Points on a hilly landscape, in no order, each with its height.
From any point a ball takes the steepest step (drop divided by distance) to one of its 5 nearest points. It stops when none of these is lower. Distance is the straight distance between rows; heights are no part of it.
K431: [-18  21 -12  21  19 -36  31  12]  h=615
K124: [-16  -1   1   2   3 -15 -14   1]  h=652
K689: [ 32 -21   9 -25 -31   8 -16 -21]  h=824
K353: [  2 -21   3   1 -15   1 -48  -7]  h=661
K249: [ 12 -20  13 -45 -26   1  -6 -13]  h=720
K269: [-21 -21   9 -38  -9  -8 -31   3]  h=64
K896: [ 12  24 -17  39   6 -42  33  -7]  h=664
K884: [ -7  -4   0  29  -1  -3 -48  -5]  h=873
K749: [ -9  15  -7  17   2 -34  19  -5]  h=665
K381: [-47   8   1  34  30  17 -11  25]  h=457
K193: [  3   4  -4  25  -4 -14 -17 -10]  h=756
K32: [-24  25 -14   3  35 -50  67  34]  h=633
K592: [-19  32 -15  19  32 -41  55  23]  h=543
K982: [-12  27 -13  48  16 -26   5  -3]  h=728
K470: [ 47 -24   0   3 -33  22 -42 -23]  h=536
K835: [-55   0   9 -17  28   8  -1  30]  h=786
K47: [-52  16  -3  38  47  22  43  48]  h=176
K22: [ 73 -18  -8   1 -28  57 -34 -30]  h=437
K630: [ 36  -6   4 -47 -26  12  28 -23]  h=630
K756: [-28  11  -5  44  20  -1 -28   8]  h=704
K659: [  5 -29   5 -15 -21   9 -57  -4]  h=483
K461: [ 43 -17  13 -59 -25  32   9 -20]  h=691
K24: [  9  -2   4 -24 -16 -23  26 -13]  h=635
K796: [-43  24  -8   5  47 -19  56  46]  h=695
K457: [ 37   3   4 -14 -23   6  20 -30]  h=540
K103: [-59  10   7  15  40  28  42  53]  h=421
K771: [ -9  15  -8  -4   8 -42  45  11]  h=637
K37: [-27 -10   6 -17   3  -4 -32   8]  h=329
K628: [ 42   9  -1  -5 -24   2  26 -31]  h=532
K76: [-31  32 -12  47  37 -15  28  27]  h=408
K911: [ 44 -33   8 -42 -33  34 -25 -19]  h=903
K839: [ 68   5   2 -29 -15  48   8 -34]  h=452
K207: [ 59  -7   1   3 -29  31 -14 -33]  h=198
K868: [ 33 -41  -1 -16 -32  24 -56 -12]  h=688
K258: [ 19  13  -5  14 -11 -25  22 -19]  h=604
K532: [-16 -35  11 -47 -15   1 -49   9]  h=48
K803: [ 22  -3  -2  28 -20 -10 -25 -23]  h=794
K259: [ 43   0   0   0 -27   5   6 -29]  h=458
K308: [-38  16  -4   9  27 -16  13  23]  h=560
K255: [ 49  -3  10 -44 -24  30  17 -29]  h=574
K163: [-21  14  -8  29  15 -19   1   7]  h=677
K788: [ 64 -13   7 -42 -20  57  -9 -24]  h=591
K527: [-50  16   0  -1  36 -10  36  38]  h=663
K360: [-37   1   6 -22  12 -23  14  17]  h=643
K951: [-56   9   7  29  37  32  14  40]  h=492
K85: [ -5  -4   7 -23 -10 -19   3  -7]  h=581
K746: [-44  22  -4  52  38  16   6  28]  h=180
K295: [-39  -1   4  11  19   5 -30  16]  h=675
K373: [ 13  12  -7  33  -8 -22   2 -17]  h=660
K947: [ 39 -40  -8  10 -30  23 -72 -16]  h=721
K531: [-22  -9  13 -35  -3 -15  -9   4]  h=425

For each start below, name the point where the ball stops.
K630 => K207
K803 => K207
K896 => K207
K255 => K207
K76 => K47
K982 => K47
